Each row is a point on a tangle of strands that fork, close into loops and nearly touch. The rows are in no order.
Points whose rows are less than 5.56 apart are linked; no others are. Some points are linked to none.
Z94: [-1.04  1.71  0.80 -0.68 -2.20 -0.17 -0.69 -0.14  0.83 -1.28  0.19 -0.04
 -0.86  1.29 -2.73 -2.41 -1.14 -2.73  4.31 -0.47 -0.48]
Z810: [ 0.12 -2.18  0.43 -1.60  0.98  0.77  0.37  1.01 -3.41  1.93 -1.29  0.36
 -1.00  3.29  3.64  0.85 -3.84 -1.20  4.94 -1.47  0.20]
Z357: [-2.83  0.01  1.26 -2.61 -1.73 -1.10 -1.46 -0.61  0.79 -1.47 -3.41 -0.48
  0.25  0.61 -0.15 -0.76  0.97 -1.54  1.89  0.52 -0.49]
Z550: [ 1.89 -0.06 -0.73  0.89  2.05  0.71  1.26 -0.45 -0.46  0.69  1.21  1.47
 -0.16  0.08  0.34 -0.27 -2.95  1.27  0.03 -1.71  0.61]
Z970: [-0.60  2.61  0.71 -0.12 -1.32 -0.30  2.34  0.40 -2.73 -1.75  0.93 -2.66
 -2.89  2.46 -2.58 -2.58  0.33 -3.82  1.37  1.15  1.90]
Z973: [ 0.31  2.21  0.50  0.21  0.74 -0.25  2.74  0.08 -3.86 -0.13  1.44 -1.55
 -1.23  1.02  0.16 -0.08  0.64 -0.51 -1.39  1.29  2.48]
Z37: [ 2.35 -0.94 -1.72  1.38  2.77  1.76  3.36 -0.39 -1.96  0.73  1.26  0.70
  0.09  0.91  1.53 -0.14 -1.84  2.16 -2.38 -1.72  1.91]
Z228: [ 0.17  1.61 -0.11  0.81  0.18 -0.74  0.16 -0.31  1.53  0.17  1.41 -0.18
  0.48 -1.67 -1.79 -0.65  0.92  0.68 -1.55  0.88  1.37]
Z168: [-1.40 -0.60  3.82 -0.95 -1.41  1.21  3.66 -3.37  0.90 -2.75 -0.82  1.66
 -0.21  1.17 -4.09 -4.12 -3.55 -0.13  4.01 -0.34 -0.34]
Z218: [ 1.56  0.49 -1.35  2.42 -1.95 -0.13 -4.66  1.58  3.66  0.51  3.38  1.77
  0.84 -2.30 -2.70  0.95 -0.91 -1.79  2.99 -1.22 -3.24]
Z297: [ 2.27 -2.24 -2.61  1.53  0.66  1.77  0.80  2.07 -3.35  0.98 -0.91 -0.75
  0.56  1.31  5.77  2.88  2.08  0.97 -2.90 -1.63  1.70]
Z474: [ 2.24 -0.42 -0.64  1.87  0.79  0.51 -0.24 -0.12  1.41  0.40  2.18  2.03
  0.50 -1.05 -1.45  0.27 -3.56  1.18  1.50 -1.60 -0.66]
Z666: [-1.34  0.33  1.24 -1.66  0.83 -0.17  2.96 -0.42 -3.23 -0.03 -0.92 -0.56
 -0.83  0.98  0.30 -0.49 -1.56 -0.03 -0.05  0.72  1.55]
Z476: [ 1.74  0.35 -1.81  1.17  1.64  0.30  0.45  0.27 -0.32  1.25  0.91  0.03
  1.62 -0.33  2.91  2.06  2.47  2.87 -4.87 -0.45  1.67]
Z761: [-1.07  1.30 -0.60 -0.54 -3.91 -1.49 -4.03  1.38 -0.29 -3.45 -2.83 -4.31
 -0.15  0.54  0.78  1.51  5.78 -3.36 -1.94  2.35 -0.94]
Z98: [-3.78 -0.60  2.58 -3.44 -1.87 -0.25  0.99 -1.37  0.04 -1.62 -4.61 -1.26
  0.09  2.27 -0.15 -1.78  0.59 -1.57  2.17  1.15  0.05]
Z89: [ 2.24  0.18 -1.09  1.10  2.60  1.59  4.60 -0.66 -3.51  1.10  1.83  0.07
  0.22  1.14  2.02  0.37  1.16  2.10 -4.07 -0.78  2.36]
Z99: [ 0.45 -1.57 -1.17 -0.47  2.01  0.19 -0.32 -0.07 -0.28  1.47 -1.55  0.67
  1.26  0.27  3.28  1.89 -0.74  1.86 -1.76 -1.42  0.32]
Z674: [-2.10  0.73 -0.97 -0.58 -1.55 -1.71 -4.53  1.31  2.24 -0.64 -1.64 -1.05
  0.62 -1.45 -0.05  0.70  4.09 -1.33 -1.10  0.72 -0.76]
Z941: [-4.50 -3.47  1.93 -2.97  1.37 -0.16 -4.09 -1.57  3.58  1.12 -4.04  2.73
  1.92 -2.94  2.39  1.43  0.91  3.20 -0.97 -0.23 -3.62]
Z633: [ 1.07  1.04 -1.32  1.44  0.96 -0.66 -0.76 -0.20  1.03  0.79  1.46 -0.29
  0.94 -1.46  0.92  1.30  2.13  2.13 -3.65  0.32  1.59]
Z251: [ 2.38 -3.37 -0.54  1.07  2.33  1.43  0.68 -1.24  3.07  0.44  0.01  3.81
  2.13 -1.68  0.30  0.67 -3.57  4.00 -0.95 -3.26 -1.34]
Z471: [ 1.37  0.27 -3.07  0.98  0.07 -0.98 -6.36  2.82  1.07  2.12  0.85  0.64
 -0.54  0.11  2.76  2.42  0.67 -1.05  1.84 -2.54 -1.80]
Z143: [-1.24  1.59  0.85 -1.25 -1.92 -0.91  0.93  0.54 -2.01 -2.04 -1.14 -2.62
 -1.21  1.65 -1.51 -1.41  1.62 -2.85  0.07  1.42  1.73]
Z129: [ 0.69 -1.95  1.77  0.27 -3.01  0.75  3.16 -1.66  6.11 -2.07  0.61  0.57
  2.32 -1.79 -6.50 -2.58 -1.20  1.62 -1.13  1.87 -1.22]
Z413: [ 2.58  0.01  1.17  1.79  1.73  1.21  5.85 -2.06 -0.59 -0.01  3.62  1.14
 -1.27 -0.76 -3.90 -2.00 -3.48  1.85 -1.24  0.46  1.32]
Z66: [-1.37  0.29 -0.72  0.02 -0.13 -1.62 -4.51  0.81  2.03  0.51 -1.71  0.07
  0.54 -2.03  1.34  1.60  2.23  0.69 -1.53  0.36 -1.11]
Z428: [-2.64 -1.04 -1.06 -0.36  0.85 -1.61 -6.73  0.66  4.86  0.78 -1.04  1.78
  1.39 -3.92  0.77  1.45  3.26  1.29 -1.24  0.00 -4.12]
Z801: [-2.55  0.51 -0.88 -1.26 -3.17 -2.02 -4.96  1.30  2.31 -2.63 -3.30 -2.75
  0.23  0.34 -0.62  0.67  5.66 -2.82 -1.08  1.43 -2.15]
Z861: [-0.85  2.18  0.92 -0.93 -1.57  0.32  1.34  0.11 -1.94 -1.34  0.24 -1.37
 -2.57  2.65 -2.24 -2.90 -1.32 -3.72  3.70  0.22  0.87]
Z859: [-1.49 -0.59 -0.74 -0.92 -0.03 -1.17 -3.88  0.99  0.82  1.18 -1.87  0.30
  0.49 -0.61  2.56  2.26  0.50  0.08  0.32 -0.28 -1.14]
Z539: [ 0.75  0.12  2.16  0.72  1.04  0.84  4.00 -2.03 -1.22 -0.48  1.79  1.39
 -1.79  0.58 -2.96 -2.32 -5.13  0.19  2.36 -0.41  0.34]
Z108: [-1.64  1.36  0.68 -1.02 -1.66 -1.37 -0.68  0.83 -2.07 -1.13 -1.40 -2.28
 -0.33  0.24  0.38  0.24  2.05 -1.52 -0.63  1.60  1.45]
Z812: [ 2.65  3.00  0.70  1.31  1.29  0.75  4.85 -0.67 -4.04  0.59  3.76 -1.53
 -0.87  0.49 -0.26 -0.23  3.00  0.98 -4.35  1.48  2.46]
Z920: [-0.31  0.84  1.55 -0.67  1.95  0.68  4.94 -1.59 -2.95 -0.12  0.98 -0.02
 -1.98  0.50 -1.55 -1.94 -3.14  0.22  0.23  0.19  1.61]
Z991: [-3.00  0.00  1.25 -2.33 -0.57 -1.17  1.14 -1.81  1.96 -1.64 -3.81 -0.88
  1.89 -1.48 -0.54 -0.12  2.85  0.98 -3.30  1.67  0.53]
Z602: [ 2.18  1.40  0.76  1.72  0.99  1.10  5.73 -1.34 -1.22 -0.13  4.64 -0.31
 -1.86 -0.82 -4.06 -2.28 -1.17  0.58 -1.98  1.41  2.29]
Z378: [ 2.44  0.20 -1.97  1.52  0.36  0.52 -0.05  2.08 -4.24  0.57  0.41 -1.47
 -0.31  1.55  4.72  2.98  2.01  0.20 -2.36  0.29  1.14]
Z968: [-3.08 -1.96  0.13 -1.24  1.61 -1.18 -5.40 -0.28  4.71  0.95 -2.40  2.76
  2.08 -3.61  1.53  1.35  1.65  2.63 -1.26 -0.18 -4.10]
Z142: [ 3.01  2.27 -0.04  1.30  1.78  1.38  5.07 -0.47 -4.54  0.88  2.68 -0.79
  0.32  0.89  2.20  1.37  3.53  2.39 -5.21  0.59  2.03]
Z892: [-3.79 -0.75  3.43 -3.59 -1.00  0.69  3.84 -2.27 -1.83 -1.31 -3.88 -1.27
 -0.74  3.04 -0.73 -2.23 -0.77 -1.61  2.73  1.43  1.02]
Z730: [ 1.01  2.03 -0.19  1.14  0.45 -0.43  1.48  0.09 -1.06  0.26  2.29 -0.65
 -0.65 -0.35 -1.33 -0.68  0.12  0.18 -1.10  0.87  2.30]
Z501: [ 2.32  1.39 -1.39  2.48 -0.02 -0.20 -2.05  1.05  1.33  0.85  3.47  0.38
 -0.56 -0.90 -1.89 -0.03 -1.52 -0.44  1.51 -1.13  0.21]
Z841: [ 0.36 -2.11  0.40  0.88 -3.60  0.55 -0.03 -1.02  7.49 -1.57  0.57  0.37
  2.29 -1.55 -6.16 -2.16  0.29  0.21 -0.04  1.04 -2.84]
Z134: [-0.20 -0.46  1.35 -1.28  0.73  1.01  0.96 -0.49 -2.09  0.92 -0.68  1.75
 -1.08  1.84  1.04 -0.81 -4.86 -0.11  4.71 -1.47 -0.39]
Z814: [-0.37 -0.26  2.10 -0.49  1.31  0.76  2.42 -1.74 -0.88 -0.19  0.47  2.30
 -0.39  0.69 -1.09 -1.88 -5.12  1.03  2.84 -1.34  0.15]
Z285: [-0.88 -1.70 -1.25 -1.08 -0.01 -1.21 -5.21  2.16  0.13  2.31 -2.36  0.52
  0.08  0.36  4.66  2.91  0.27 -0.50  2.28 -0.92 -2.23]
Z451: [ 0.69 -1.88 -0.62 -0.65  1.54  0.57  0.98  1.44 -3.99  1.57 -1.13 -0.55
 -1.00  2.48  3.53  1.60 -2.58 -0.38  2.31 -0.83  0.60]
Z844: [ 2.02 -0.13 -1.12  0.77  0.36  0.29  1.60  1.90 -5.67  0.25  0.83 -2.13
 -1.15  2.61  4.12  2.79  1.03 -0.80 -0.65  0.84  1.70]
Z29: [ 1.56 -2.07 -2.67  1.09  1.78  1.30  0.67  0.88 -1.42  1.19 -1.08  0.06
  1.79  0.16  5.52  3.07  2.62  2.15 -4.35 -1.81  1.10]
Z944: [-3.36 -0.44 -0.12 -1.83 -1.76 -0.56 -5.40  0.02  3.51 -0.56 -2.74  1.61
  0.65 -0.86  0.10 -0.48  2.15 -1.38  2.47 -0.28 -3.73]
Z513: [ 0.69 -0.54 -2.49 -0.21 -0.36 -0.94 -5.04  2.96 -1.09  2.10 -0.66  0.34
 -0.72  1.12  4.07  2.74 -0.23 -1.80  3.44 -1.26 -1.77]
Z184: [-0.88  1.65 -0.34 -0.14 -1.82 -0.34 -1.52  0.10  1.88 -1.33 -0.06 -1.22
 -0.23  0.04 -2.61 -1.85  1.54 -2.61  1.35  0.54  0.35]
Z9: [-0.03 -2.74 -0.31 -1.24  2.04  0.16  0.66  0.81 -2.08  1.88 -2.12 -0.08
  0.61  1.31  4.08  2.33 -1.77  1.17  0.06 -1.17  0.67]
Z621: [ 0.07 -0.36 -0.14  0.95 -2.86  0.15 -1.59 -0.17  5.88 -1.41  0.64  0.19
  1.17 -1.54 -4.61 -1.76  0.46 -1.61  1.13  0.47 -2.39]
Z654: [ 0.13 -0.90  1.79  0.10 -0.77  0.44  4.01 -2.41  3.48 -1.67  0.79  1.03
  0.89 -2.22 -4.65 -2.70 -1.50  1.68 -0.88  1.56  0.44]
Z630: [-2.54 -0.83 -0.98 -0.19  0.14 -2.28 -6.33  1.29  2.50  0.67 -2.48  0.00
  1.04 -3.04  2.53  2.55  4.16  1.13 -2.68  0.73 -3.01]
Z890: [ 2.04  2.98  0.56  1.34  1.31  0.55  5.11 -1.11 -2.29  0.07  4.47 -1.21
 -1.37 -0.37 -2.51 -1.84  1.81  0.03 -3.17  1.68  3.02]
Z215: [ 1.15  0.97 -2.64  1.75 -0.96 -0.91 -6.64  2.23  2.43  1.49  2.17  1.17
  0.10 -1.09  0.05  1.79 -0.29 -1.73  3.65 -1.93 -3.05]
Z540: [ 0.84  0.44 -0.13 -0.16  0.66 -0.10  0.73  1.71 -4.68  0.87  0.07 -1.52
 -1.83  2.09  2.62  0.97 -1.47 -1.59  1.22  0.34  1.51]
Z650: [ 2.91  0.79 -1.69  3.72 -0.90  0.13 -3.74  2.01  3.04  1.05  4.70  0.19
  0.57 -1.96 -2.54  0.44 -0.57 -1.18  1.76 -0.48 -0.87]
Z604: [-2.83 -0.50  3.53 -2.43 -0.52  0.94  3.59 -3.23 -0.64 -1.55 -2.38  0.53
 -0.56  1.68 -1.89 -3.63 -2.71 -0.45  3.22  0.34  0.66]
Z681: [ 1.45 -0.22  0.87  1.17  0.67  0.79  3.50 -1.61  1.37 -0.30  1.97  1.38
  0.36 -1.96 -3.04 -1.34 -3.05  2.45 -0.68  0.34  0.58]

A fork is a point with three links, a tip a point with one. Leave the first point through the second and follow the links. Name the first fork or tip that comes.
Z215; Z218 => Z621
Z654; Z681 => Z66
Z378; Z297 => Z451

Name the points in between on the shortest way along the links from the first point to the second, in order.
Z471; Z129 => Z215, Z218, Z650, Z501, Z474, Z550, Z37, Z89, Z142, Z812, Z890, Z602, Z413, Z681, Z654
Z134; Z297 => Z810, Z451, Z540, Z844, Z378
Z476; Z539 => Z633, Z228, Z730, Z973, Z666, Z920
Z761; Z501 => Z801, Z674, Z66, Z859, Z285, Z513, Z471, Z215, Z218, Z650
Z941; Z285 => Z968, Z428, Z630, Z66, Z859
